Each row is a point on a tangle of strands that fork, close into loops and nearly touch. The rows are in no order.
(in the rows, 128 means zero)
Two points are linked if the straight distance between their rows is under 97. Some points are linked to none.
K_907: [116 105 162 134 135 125 117 150 104 129 143 181 139 162  84 133 148 157
 114 129 150 133 164]
K_890: [ 99 121 171 124 128 113 124 132 100 125 131 168 184 175  97 124 174 168
 126 126 186 122 159]
K_837: [ 97 136  65 135 139 149 107 101 160 110  65 141 135 113 152  93  69 105
 113 149 105 122  64]
K_428: [137 142 123 126 141 117 157 126 112 114  56 108 179 107 182 137  81 121
 106 162 116 142 123]
K_174: [ 96 106  69 157 119  95 127  54 126 103 109 105 129 121 188 106 130 125
 185  62  81 153 101]
K_457: [ 85 155 157 140 171 167 129 158 110 117  68 110 126  76 187 134 105 123
  62 168 103 133  98]
K_977: [142  77 125  99  92 126 166 100 133  93 133 138 145 139 116 141 115  92
 119  78 110 130 100]
K_463: [ 74  93 184 135 136 139 125 196 108 127  81 151 109 126 122 109 132 133
 104 105 173 102 111]
K_983: [167 108 106 127 127 127 129 100 144 127 183 134  86 127 114 161 112 117
 134  97  84 158 148]
K_988: [138 141 118  81  96  88 128  64 123  83 180 149 187 168  85 144 184 154
 148 108 162 146 119]
K_525: [158 125 158 135 122 145 109 210 128 131 141 115 101 142 100 123 115 169
 136 213 140 107 147]
K_835: [173 112 125 140 131 132 146 202 121 132 171 132  94  89 114 153 118 103
 130 175 108  86 145]
K_610: [123 115 147 110 114 151  82 148 146 117 103 137 109 185  94 102 119 176
 103 137 163 129 136]
K_87: [170 108 120 117 127  94 134 179 116 150 173 169 130 137  67 133 164 119
 139 162 138 115 160]
K_470: [ 63 113 175 135 142 149 123 176 105 125  59 144 129 106 150 110 109 128
  73 116 156 117 100]
K_989: [123 123 160 140 130 159 182 114  98 118 106 108 130 112 183 141 114  88
 109 115 101 144 134]
K_202: [159 131  54  86 105 101 116  96 150 152 168 144 119  98 121 110 119  75
 129 102 104 131 119]
K_341: [160 114  96 102 133  80 115  65 166  89 179 139 116 152  90 149 166 164
 162  86 106 195 128]
K_940: [123 147 106 142 140 172 139 115 132 124  93 106 110  93 170 123  83  94
 104 144  95 119 107]
K_77: [106 151 140 140 129 162 150 138 112 177 110 122 116 112 146  99 148  77
 118 139 156 101 136]
K_669: [115 111  92 134 118 127 163  90 124 104  88 120 149 104 174 127  71  84
 127 105  88 150  86]
K_705: [176 158 114 120 120 144 126 145 142 165 110 104 113 141 117 118 125 116
 130 178 150 104 150]
K_832: [150 150  81  98 140 134  40 148 169 132 127 124 101 120 120 115  82 181
 111 168 120 113 127]
K_474: [ 67 159 154 152 138 119  64 193 149 156  84 112  97  98 100 113 117 166
  82 136 196 114 131]
K_990: [106 124 167 161 156 154  94 162 105 155 135 160  90 125 117 128 109 174
 101 140 137 132 165]
K_160: [130  84 156 116 128 124 126 215 127 119 147 177 100 164  66 107 171 118
 138 135 163  98 117]
K_670: [ 99 145 163 147 147 149 153 182 101 175 102 129 107 105 143 103 165  88
 123 139 176  98 136]
K_924: [151 115  67 122 133  67 140  61 181 122 145  78 104 133 145 134 160 144
 193  73  86 177 116]
K_368: [167  74 150 124 121 123 141 164 118  90 155 147 118 130 102 173  93 151
 112 133 103 125 138]
K_135: [176 100  82 122 136 110  97  94 162  79 100 100  99 134 147 146  89 162
 155 116  84 151 121]
K_845: [148 123  97 113 151  97  64 138 130 146 140 170 134 123 114 136  95 169
 111 135 132 128 167]
K_355: [ 99 150 157 142 173 135 164 215 101 156  88 122 127  84 167 111 168  75
 128 157 165  96 112]
K_102: [145 125 140 118 108 100 213 148 107 135 128 105 170 121 139 132 161  53
 156 132 143 105 132]
K_31: [146 122  78 100 115  75 148  56 187 109 176  85 102 143 130 123 188 143
 190  60  92 184 102]
K_911: [178 111 133  98 109 118 101 199 139 117 150 139 117 157  74 122 120 167
 129 192 137 108 142]
K_592: [ 73 133 204 158 160 126  88 248 111 128 105 116  94  98 137 130 122 186
  97 161 165 122 129]
K_373: [102 133 138 100  99 124 101 107 122 152  93 143 171 174 119  78 154 137
 122 110 187 108 113]
K_826: [118 158 104 133 144 111 123 128 111 196 147 147 157  86 145 120 138  97
 119 130 152  98 163]
K_464: [120 118  80 144 116 103 126  46 128 105  98 104 145 149 180 104 144 136
 184  81 105 147 102]
K_957: [103 134 132 116 120 126  96 193 147 177 110 139  90 127  79  89 155 112
 115 136 198  91 116]
K_974: [ 86 121 202 139 148 132 140 152  82 141 102 152 157 152 136 119 170 151
 117 130 178 132 162]
K_246: [126  92 152 121 130 133 145 151 104 116  98 144 151 130 138 134 113 120
 103 130 136 113 137]
K_811: [167 112 128 122 111 163 131  73 161  84 135 104  81 175 111 145 129 142
 146 110 100 161 120]
K_185: [145 105  99  86 100 140 119 154 142 143 123 151 104 127  93  94 131  86
 100 135 141  95 103]
K_405: [156  74 159 114 118 113 137 166 123  69 146 162 137 165  66 159 122 173
 120 153 119 135 142]
K_466: [162 119  88 117 146  85  71 105 132 130 156 171 132 140 108 141 121 172
 137 122 108 159 168]
K_411: [172  93 109 104 107 100 184 161 135 120 136 115 141 101 122 159 107  78
 129 129 115 109 123]
K_275: [114 160 122 131  91  93 152  38 123 108 165  91 170 160 156 130 160 127
 177  51 114 139  94]
K_469: [161 120 111  63  82 121 132  76 156  91 131 135 150 173  90 111 163 113
 131 116 144 141 103]
K_315: [151 124 119  65  95 103 142  73 153  76 172 143 158 160  70 150 179 139
 136 109 149 161 111]
K_577: [ 55 121 156 141 146 150 140 164 100 131  63 148 140  84 161 106 113  95
  73 122 143 114  77]
K_753: [179 150  86 124 121 136 142 125 151 156 154 102  93  97 127 146 106  87
 131 154 101 123 148]
K_743: [112 125 167 143 135 194 103 171 125 127 125 114  76 108 150 127  93 151
  93 156 115 103 127]
K_425: [151 102  64 144 145  78 119  76 162 119 143  99  85 122 151 136 151 156
 185  79  82 172 145]
K_930: [139 135 154 119 112 158 146 135 126 136 153 146 113 190  52 111 210 113
 144 161 167 125 145]
K_461: [ 91 152 116 111 126 116  79 120 132 169  72 137 155 141 126  81 120 148
 111 121 185 114 121]
K_46: [123 118 148 162 153 153 112  92 104 125 128 150 108 141 160 144 118 155
 126  96 109 158 167]
K_432: [143 135  89 130 138 114 104  84 122 144 116 130 145 124 161 129 120 130
 137 104 121 136 155]
K_259: [163 126 158 124 117 135 185  83 140  87 126  92 140 168 114 182 147 144
 145 132 138 162 142]
K_941: [153 154 115 140 124 125 167  72 155 154 153  75 110 127 152 149 133  96
 169  94 102 168 156]
K_377: [130 163 114 141 130 118 125 101 105 193 176 142 142 113 145 121 148 100
 137 114 140 119 177]
K_344: [ 63 182 141 145 131 135  70 178 171 138  62 101 110  84 114 109  94 153
  74 153 168 100  87]
K_801: [160 126  91 103 127  95 107 147 124 170 180 173 120 114  86 124 140 108
 117 144 136 121 163]
K_192: [186  94  93  74 104 108 111 124 155  96 132 144 118 130 105 133  95 127
 115 123 104 135 108]
K_2: [ 83 162 109 134 142 129 119 171 147 172  78 131 139  74 120  99 127  91
  90 157 171  79  87]
K_712: [ 93 151 164 124 132 151 141 122  98 150  47 111 159 135 175  91 129 117
 107 149 164 128 118]
K_566: [107 150 139 142 145 155  72 201 156 152 151 122  84  69 111 131 101 166
  95 184 133  85 124]
K_119: [104 145  58 125 122 137 111  87 149 138  83 143 146 113 147  88  91  84
 125 133 114 121  75]
K_210: [164 100  72 130 136  94 134  87 166  97  92  84 119 121 162 146  89 143
 163 102  78 162 102]
K_161: [118  91 182 124 146 131 133 237 109  89  91 127 130 120 147 134 107 160
 116 164 135  91 117]
K_329: [178  85 155 128 116 130 162 138 132  91 148 113 109 123 126 180  88 141
 122 135  92 138 134]
K_823: [114 156 121 137 150 161 129 181 149 128 103 111 122  61 143 126  99 101
  81 181 111  71  85]
K_700: [ 97 136 101 136 106 109 149  83  98 146 154 134 162  98 180 121 104  77
 143  62  94 130 119]
K_963: [137 134 152 138 135 135 119 195 119 166 131 135  98 142  88 113 153 141
 135 180 164 108 157]
K_727: [136 138  90 147 140  91 120  76 127 158 185 123 121 111 156 151 133 126
 174  71  90 166 177]
K_167: [ 94 119 128 113  97 129 124  99 100 136  92 157 177 152 140  83 129 113
 116  99 158 108  90]
K_471: [177 117  93 121 133  98 134 119 140 118 118 112 142  98 146 164  75 133
 124 133 100 138 138]
K_649: [162 114 146 126 102 187  95 144 139 110 156 107  68 143 114 130  90 167
 135 179  97 124 128]
K_17: [182 135  96 128 134 118 120 153 135 151 173 129 102  88 115 161  99 121
 126 167 104 116 163]
K_954: [120 126 155 141 123 121 194  70 123 118 139  85 139 123 178 160 116 107
 156  58  83 178 137]
K_695: [100 102 157 120  99 135 176 134  96 128 118 148 166 144 127 102 172  71
 137 103 160  85 106]
K_137: [ 96 140  35 150 145  92  85  71 127 130  85 133 152 110 182  84 131 130
 168 116 109 129 101]
K_656: [132 154 174 151 139 143 161  73  98 133 131 102 150 153 171 144 155 128
 149 114 128 167 175]
K_404: [117 174  76 133 161 146  64 106 158 173  92 126 108 114 140  96 115 139
 120 142 142 113 130]
K_302: [104 141 142 149 159 118  86 240 138 153 137 136  92  78  97 132 120 155
 111 178 161  78 128]
K_546: [129 141 155 138 118  85 166  78  97 130 183 130 192 141 130 172 162 138
 154  97 136 152 161]
K_523: [ 82 131 141 126 114 131  78 182 150 157  92 134  82 129  86  93 124 144
  96 120 194 103 108]
K_64: [106 140 127 128 159  94 104 186 116 163  99 151 164  93 130 125 117 148
  92 153 171  99 150]
K_100: [173 152 116 126 118 109 169  76 161 159 179  80 109 144 114 164 145 109
 172 110 113 175 158]
K_665: [131 116 124 124 130  78 167  61 154 109 171  99 155 142 131 172 140 151
 167  62 107 175 123]
K_769: [192 104 128  89  94 131 148 159 149 100 122 105 115 146  99 142 114 118
 133 173 123  99 122]
K_522: [133 110 101 144 145 131  76  68 136  96 118 133  95 175 139 119 150 175
 162  94 104 164 151]
K_711: [196 150 110 116 116 116 146  84 168 149 164  89 107 154  94 148 154 123
 165 149 127 172 156]
K_178: [109 151 182 146 151 152 107 251 136 132 118  85  91  92 149 121 129 158
 142 205 158  88 113]
K_125: [104 148 183 153 150 132 124 149  94 174 108 140 140 149 125 115 162 160
 121 151 179 138 175]
K_208: [178 111 130 144 125 115 156 123 141 141 197 115  90 124  87 181 110 129
 138 129  82 168 160]
K_283: [177 136 143 109 104 129 177 117 131 127  90  89 154 156 127 142 138 108
 145 163 150 123 139]
K_479: [ 65 144 183 144 153 134  82 227 130 111  92 101 110  79 146 132 100 188
  75 162 154 106 109]
K_121: [ 90 126 135 138 121 140 170  99  87 127  90 134 162 100 193 117 101  80
 108 106 105 143 106]
K_342: [163 112 163 131 120 128 165 122 127  78 145 124 135 169  79 177 135 162
 133 152 128 153 148]
K_955: [109 122  53 148 137 143 101  77 139 126 118 135 100 103 163 100 109  99
 142  83  84 135 111]
K_293: [156  82 183 138 137 136 167 214 114  67 135 136 119 152 109 156 135 134
 156 167 119 104 125]
K_831: [125 164 150 152 124 145 142  60 101 151 124 106 158 153 177 119 159 122
 157 103 135 146 153]
K_43: [205 112 119  90  95 114 138 175 151 115 151 117 105 140  76 136 129 122
 140 187 127 106 136]
K_240: [114 108 163 131 100 133 192 103  96 118 156 130 157 132 146 148 145  79
 132  76 118 133 137]
K_544: [ 93 154 105 132 142 107 134 137 100 177 114 148 182  76 157 111 123  88
 105 132 151  94 119]
K_243: [ 89 117 171 125 143 132 106 234 131  96  72 109 133  97 147 119  83 163
  90 169 149  86  97]
K_692: [138 140 133 115 114  90 158 117 100 149 115 126 203 125 151 126 140 113
 137 128 158 112 151]
K_680: [ 57 167 100 154 157 141 128 109 143 144  85 150 162  74 153  97  95  76
  85 156 113 116  63]
K_854: [114 158 137 134 141 161 103 163 142 146  72 100 117 126 145 108 103 150
  94 171 155 103 132]
K_92: [141 143 186 142 143 184 147 136 102 120  83  96 104 141 166 140 121 140
 115 164 125 144 158]
K_568: [100 152 147 130 152 149 142 130 104 125  42 109 154 109 189 114 102 121
  90 169 135 137 114]
K_207: [132  93 118 108 122 148 100 163 134  99 106 141 114 116 128 126  70 140
  86 136 112  94 103]
K_638: [117 137  60 126 118  96  79  60 122 125 101 128 153 148 167  73 148 143
 177  92 121 126 106]
K_909: [164 140 138 107 101 143 154 113 143 124 127 114 128 178  89 128 177 114
 142 157 159 127 144]
K_824: [179 119  90 102 134  86  87  86 151 114 158 147 118 152 100 134 141 161
 150 113 112 172 151]
K_403: [100 149 147 144 182 105 111 229 131 148  98 128 135  65 137 134 127 141
  96 174 157  85 133]
K_816: [138 175 121 107  96  72 133  54 120 114 211 131 184 161 111 142 189 144
 161  85 147 136 117]
K_84: [120 167 120 138  99 122 155  90 101 181 186 110 139 118 152 118 151  68
 156  87 119 121 162]
K_352: [112 130 141 110  74 116 159  74  95 114 164 139 185 161 127 115 165  95
 139  75 139 101  96]
K_307: [124 123 127 132 137 171  68 119 139 123 103 134  83 163 128 104  99 173
 116 126 130 133 139]
K_657: [120 131 161 155 143 168 116  87 110 129 128 145 108 176 125 126 147 156
 133 117 133 154 170]
K_739: [126 149 141 115 100 131 204  58 147 103 187  88 148 164  99 172 181 115
 160  98 144 165 116]
K_343: [134 150 108 129 117 162 148 103 127 155 105 116 121 120 147 106 116  71
 129 132 125 119 122]
K_869: [165  90 148 129 124 112 172 101 150  93 139  97 118 133 133 190  94 144
 138  97  92 166 128]
K_285: [101 114 163 133 113 135 173 116  79 138 141 146 160 128 149 122 162  89
 123  92 141 113 141]
K_242: [ 82 171  65 162 167 129  89  76 129 146  76 126 142  99 187  87 122 127
 146 129 120 124 113]
K_607: [116 152 119 128 139 159  59 175 166 136 132 116  98  93 121 126  82 176
  91 178 122  84 115]
K_520: [192 123 118 101  96 123 162 119 156 101  86  81 138 144 127 144  93 120
 138 166 125 127 118]
K_199: [124 104 133  94  79 109 174 108 110 105 155 146 183 152 112 126 171  85
 139  92 149  98 105]
K_95: [138 143  98  94 111  86  84  84 115 161 154 158 172 150 125  96 155 134
 139 101 153 116 138]
K_600: [ 84  82 164 130 128 146 108 172 111 133 121 176 102 137 105 115 125 139
  86  98 158 103 122]
K_906: [144 109 157 133 144 148 168 209 120 126 119 129 101 133 124 115 162  72
 155 147 152  85 117]
K_303: [118 102 197 160 149 136 148 168  89 100 131 163 146 165  93 149 149 175
 121 153 137 147 168]
K_516: [125 104 205 161 159 137 138 206  88 111 126 147 116 144 113 140 132 171
 123 169 130 130 158]
K_513: [104 152 178 152 166 154 122 249 132 136 103 102  80  78 147 120 140 122
 136 175 159  80  94]
K_496: [147 112 138 116 118 158 142 209 137 126 111 113  91 117 120 111 127  97
 132 172 140  69 104]
K_65: [ 88 127 152 124 109 133  58 237 160 115 123  98 103 114 108 109  81 198
 100 171 162  93 110]
K_418: [102 140 101 144 134 129 136 108 102 163 163 145 143  77 173 129 109  74
 119  80  94 125 148]
K_661: [112 163 138 144 129 138 117  59  96 143  93 115 164 159 187  96 147 139
 153 103 139 137 137]
K_104: [ 77 137 171 154 156 151 108 237 139 133  97 116  65  71 124 120 137 117
 109 147 168  82  84]
K_507: [ 96 150 141 138 167 135 169 188 108 147  90 124 145  63 169 121 144  65
  98 162 134  97 108]
K_630: [ 91 116  65 126 110 124 110  66 123 126 112 152 143 121 157  86 104  91
 140  86 101 128  72]
K_559: [153 109 120 125 115 111 201 137 128 116 116 100 146  87 156 165  88  77
 120 123  92 132 114]
K_539: [155 140 177 147 129 175 124 138 126 119 105 102 104 169 129 133 115 171
 132 178 128 140 164]
K_897: [124 131  97  94 114 138  95 168 154 176 125 151  92 114  86  87 136  95
  96 140 164  84 108]
K_36: [118  91 109 113 127 130  95 101 115 126 138 179 126 137 127 121 113 127
 109  69 120 123 131]
K_596: [158 124  99  95  93  93 143  95 138 150 186 136 137 131 108 136 148  88
 143  94 120 139 138]
K_236: [153 111 154 139 120 135 170 135 109 135 153 130 123 134 113 152 145 106
 132 139 126 133 171]
K_393: [ 91 138  96 151 109  87 152  63 108 123 134 107 163 107 196 118 115  98
 176  55  73 150 100]
K_35: [134 138 110 113  86  76 185  87 112 133 113 102 212 120 164 130 101  90
 157 109 119 132  93]
K_266: [147 102 150 124 109 153 108 161 127  98 178 164  92 177  26 121 164 162
 122 169 112 147 130]
K_194: [120 156 154 141 136 131 103 119 114 176 110 134 143 172 114 105 158 162
 134 149 183 132 176]
K_787: [153  90 107  83 116 114  98 137 142 101 109 156 142 148 109 125  93 148
 103 122 125 119 119]
K_402: [113 120 169 143 131 188  73 148 128 114 111 121  74 155 138 113  84 191
  99 143 122 128 132]
K_795: [ 98 150 159 134 132 152 122  98  98 144  64 118 165 157 170  95 137 144
 123 123 169 134 134]
K_926: [ 62 115 120 134 128 144 143 142 107 142  94 166 148  84 142 100 104  77
  82 108 137  99  77]
K_106: [134 139 167 129 129 153 105 234 138 130 110  81 108 122 134 117 117 169
 141 221 155  89 126]
K_625: [153 121  74 142 161 130  76 107 147 101 121 121  90 113 165 144  89 169
 140 127  80 141 141]
K_981: [ 93 148 122 160 182 158 105 141 124 159 137 155 109  62 153 139 105 117
  73 120 110 111 145]
K_643: [108 130 106 134 109  93 170  45 156 111 149  64 139 144 162 126 158 123
 197  43  88 160  87]
K_435: [115 148 139 130 111 109 192  66 133 107 221 113 156 149  80 186 180 141
 155  95 142 175 126]
K_316: [ 88 103 107 112  96 134 121  79 112 126 105 163 163 145 143  85 116  95
 124  78 128 114  78]
K_12: [167  95 120  90 113  72 152 142 127 113 181 172 156 138  59 156 165 117
 134 135 141 131 150]
K_749: [120 101 158 133 141 130 145 209 122 136 126 159 107 148  97 107 174  96
 153 129 173  87 123]
K_687: [163 119 157 126 129 111 193  88 144 105 124  85 152 144 135 184 123 137
 145 112 120 170 140]
K_209: [114 123 106 138 146 160  62  90 136 122  89 140  91 167 146  92 126 169
 140  99 124 143 139]
K_390: [126 128 116 125 116 128 102  66 120 145 193 172 126 158 110 114 174 131
 147  78 124 148 149]
K_928: [106 113 159 114 111 122  76 208 151 114 118 132 107 185  65  91 126 187
 101 153 179 120 131]
K_923: [113 116 162 135 108 139 195  80 104 116 141 105 144 126 167 156 126  85
 134  72  99 157 136]
K_855: [142 112 117 121 134 115 136  55 166  75 173 125 106 168  88 167 168 173
 158  83 111 200 115]
K_993: [139 130 177 165 135 179 120 117 111 116 136 129  95 184  93 132 135 177
 134 162 119 160 164]
K_701: [171 171 127 135 139 142 132 133 128 165 113  95 120 129 137 134 123 132
 131 188 144 123 176]
K_865: [127 136 130 140 126 113 176  76 130 109 222 135 135 147  53 186 176 149
 149 107 119 200 135]
K_721: [153 108 130 114 113 132 125 110 129  99 197 175 104 162  30 137 168 147
 121 134 108 176 136]
K_771: [102 142 129 159 165 160 117  91 101 136 115 131 111 100 192 130 114 124
 117 103 104 147 154]
K_44: [135  99 145 107 118  96 167 138 107  90 181 172 170 158  56 156 194 123
 147 128 162 128 136]
K_110: [137 146 108 123 117  82 165 109 100 150 108 113 205 102 172 136 110  96
 139 130 134 126 130]
K_493: [177 119  53  82 112  99  97  96 162 124 139 139 106 113 122 116 112 106
 137 104  91 143 110]
K_114: [178 118 125 125 110 177 110 102 150  99 139  94  62 158 128 135 105 149
 147 134  91 141 123]
K_175: [156  97 115 125 126 137 106 105 133 122 189 172  79 139  96 145 121 130
 120 102  87 157 148]
K_545: [151 134 151 133 125 142 130 173 129 143 146 138 105 179  50 110 186 139
 149 189 163 126 153]
K_458: [116 109 106 114 107 122 107  66 116 125 167 166 133 154 130 113 147 116
 134  56 113 137 126]
K_282: [160 143  78  81 115  85  88 105 133 172 156 167 151 129 108  97 151 118
 131 124 147 125 146]
K_517: [100 123 201 165 150 149  99 211  98 138 128 139  94 134 116 129 121 196
 106 169 144 139 156]
K_22: [166 101 167 137 103 176 108 146 131 100 171 114  84 159  93 151 103 187
 143 183  88 143 135]
K_563: [131  99  65 148 143 110  93  72 143 104 123 120  85 136 159 119 154 155
 171  83  87 152 148]
K_23: [ 64 177 105 152 169 148 100 123 171 140  77 141 145  70 131 103  87 108
  72 157 112 102  61]
K_115: [134 105 100 124 109 115 181 108 131 108 115 111 148  92 159 151  62  74
 123  96  79 143  95]
K_263: [145 157  95 156 148 140 144  87 138 151 138  86  97  97 176 149 107  97
 152 109  85 156 166]
K_132: [139 128 103 119 110 129 138  54 136 102  88 105 156 160 161 115 125 122
 164  96 116 147 107]
K_158: [139 103 142 136 127 154 149  65 147  77 167 126 100 177  90 170 147 156
 143  96 106 189 129]
K_642: [145 130  79 108 116  51 105  65 136 130 203 145 148 132 130 124 167 137
 171  59 102 158 132]
K_213: [164 118 134 135 115 121 162 102 140 119 209 134 104 148  50 170 154 135
 142 130  98 189 144]
K_133: [135 124 121 122 136 113 164 169 113 107  68 120 173  83 165 140  77 103
  98 175 118 106 110]
K_16: [114 166  89 130 137 135  76  91 134 182  92 127 137 143 147  82 131 136
 131 128 163 116 133]
K_468: [ 88 118 168 133 113 121  72 233 149 113 102 112 101 146  95 101 104 192
 101 155 181 109 121]
K_825: [120 161 133 122  80 113 144  54  96 127 152 119 188 164 153 104 154 110
 154  78 137 110 102]
K_57: [131 118 176 161 160 119 174 171  89  98 150 152 160 163  75 157 189 142
 156 166 148 142 163]
K_558: [ 99 137 150 156 171 149 106 179 113 162 135 157 102  70 138 138 111 138
  81 141 132 104 151]
K_364: [107 169  90 146 172 161  67 112 160 153  99 124  96  94 150 115 100 142
 101 139 119 112 118]
K_569: [129  98 198 145 162 130 139 247 102  95 117 135 113 138 130 134 139 155
 146 171 137 111 130]
K_884: [118 113  90 109 122 147  97 136 149 100  74 141 133 115 129 104  57 129
  91 147 104 104  66]
K_304: [155 142 119 118 120 123 118  60 135 118 134 119 150 179 118 136 159 149
 158 117 148 156 154]
K_917: [127 136 116 112  86  71 161  85 119 144 216 126 166 126 121 149 148  94
 156  60 109 136 138]
K_969: [ 83 182 123 162 181 172  65 131 162 146  91 115  96  79 149 121 101 158
  80 143 120 109 109]
K_296: [ 89 171  93 161 174 145 100  85 117 149  90 125 134  94 201 110 121 124
 131 114 104 139 134]
K_299: [134 107 136 131 119 149 110  90 118 119 188 181 104 170  63 132 164 140
 125 109 115 165 146]
K_863: [142 125  97 107  99 154 138 111 133 144 124 129 110 131 123 101 123  73
 117 126 130 113 114]
K_383: [ 69 121 107 136 129 163 116 113 123 153 107 167 122  95 138  94 100  84
  85  89 126 104  88]
K_615: [128 139 190 135 157 157 156 189  92 126  77  99 116 118 181 136 138 133
 103 185 133 124 146]
K_715: [158 117  92  90  97 111 135  63 154 105 108 110 150 163 125 117 130 114
 151  97 119 147 100]
K_724: [145 117 118 115 124 150 125 186 141 119 111 122 114  93 124 126  95 110
 101 171 121  72 103]
K_309: [128 176 100 151 144 120 156  83 118 157 121  87 146  84 201 138 115  86
 148 113  98 157 153]
K_454: [139  83 161 124 123 138 125 206 122  97 167 171  96 173  44 120 161 141
 139 158 132 116 119]
K_475: [129 108 123 111 112 104 184  62 172  97 156  86 140 149 128 160 134 125
 163  50 100 172  92]
K_663: [162 144  67 123 147 137  55 120 162 126 125 122  87 119 140 122  94 170
 135 157  97 123 132]
K_502: [103  90 127 117 126 143  95 134 118 133 133 182 107 129 112 115 108 126
  87  84 134 117 124]
K_290: [121 128 115 122 155  98  77 157 122 169 126 173 141 111 113 131 107 162
  89 132 157 114 163]
K_807: [139 128 129 141 137 188 126 125 131 122 119 108  82 103 164 135  87 117
 109 144  96 116 128]
K_301: [159  86 172 144 104 148 114 189 111 100 186 133 104 143  78 153 109 183
 143 198  88 128 134]
K_773: [ 74 184 149 151 186 164  90 148 140 129  63 103 125  73 170 127 101 152
  61 165 117 124  99]
K_922: [ 82 167  94 142 143 119 145 107 116 151  94 143 191  79 174 106  95  78
 104 152 120 119  89]
K_59: [120 119 156 130 125 126 181 142 101  85 168 155 166 171  65 159 204 122
 158 143 167 128 141]
K_820: [151 138 145 117 114  91 164 109 106 137 140 128 198 149 118 154 162 131
 145 136 164 128 167]
K_18: [137 117 116 107  99  70 192  87 134 126 136  99 195 117 149 158 100  95
 151  82 112 146  99]
K_401: [ 85 172 131 155 168 161 126 158 160 138 104 124 129  50 137 126 109  91
  64 172  94  88  78]
K_611: [193 149 112  99 108 134 118 108 153 145 134 113 111 168  88 119 150 132
 140 173 143 140 157]
K_709: [154  98 141 139 139 131 158 195 113 126 158 138 105  79 136 164 107  96
 113 147 102  98 143]
K_839: [123 112 119 136 134 132 158 147 111 140 156 148 129  77 148 150 109  76
 105 105 107 113 151]
K_533: [127 135 138 134 123  64 164  63 118 116 185 119 194 135 141 174 144 157
 165  61 118 161 142]

A piece is two or more points that can be reached from each other along the links. Count, over all rows, the pieces, the separate loops (a circle has one, a figure eight two, a Y none), the forks (points with three links) and the tips (points with one).
pieces | 8
loops | 4
forks | 18
tips | 26

A fork is a point with three links, a tip a point with one. Leave the first point through the second and follow the links. Name the first fork or tip that comes.
K_302, K_566 | K_210
K_940, K_807 | K_307
K_16, K_404 | K_568
K_712, K_795 | K_656
K_539, K_993 | K_464
K_463, K_470 | K_383
K_533, K_665 | K_923
K_897, K_957 | K_344
K_544, K_922 | K_724
K_525, K_963 | K_909

Name the points in between on the shortest way along the links from the first point to the second, in order.
K_290, K_158 | K_845 > K_466 > K_824 > K_341 > K_855
K_84, K_401 | K_377 > K_826 > K_544 > K_922 > K_680 > K_23
K_316, K_404 | K_167 > K_373 > K_461 > K_16
K_507, K_307 | K_355 > K_670 > K_77 > K_343 > K_940 > K_807 > K_743 > K_402
K_302, K_845 | K_403 > K_64 > K_290
K_121, K_411 | K_669 > K_115 > K_559
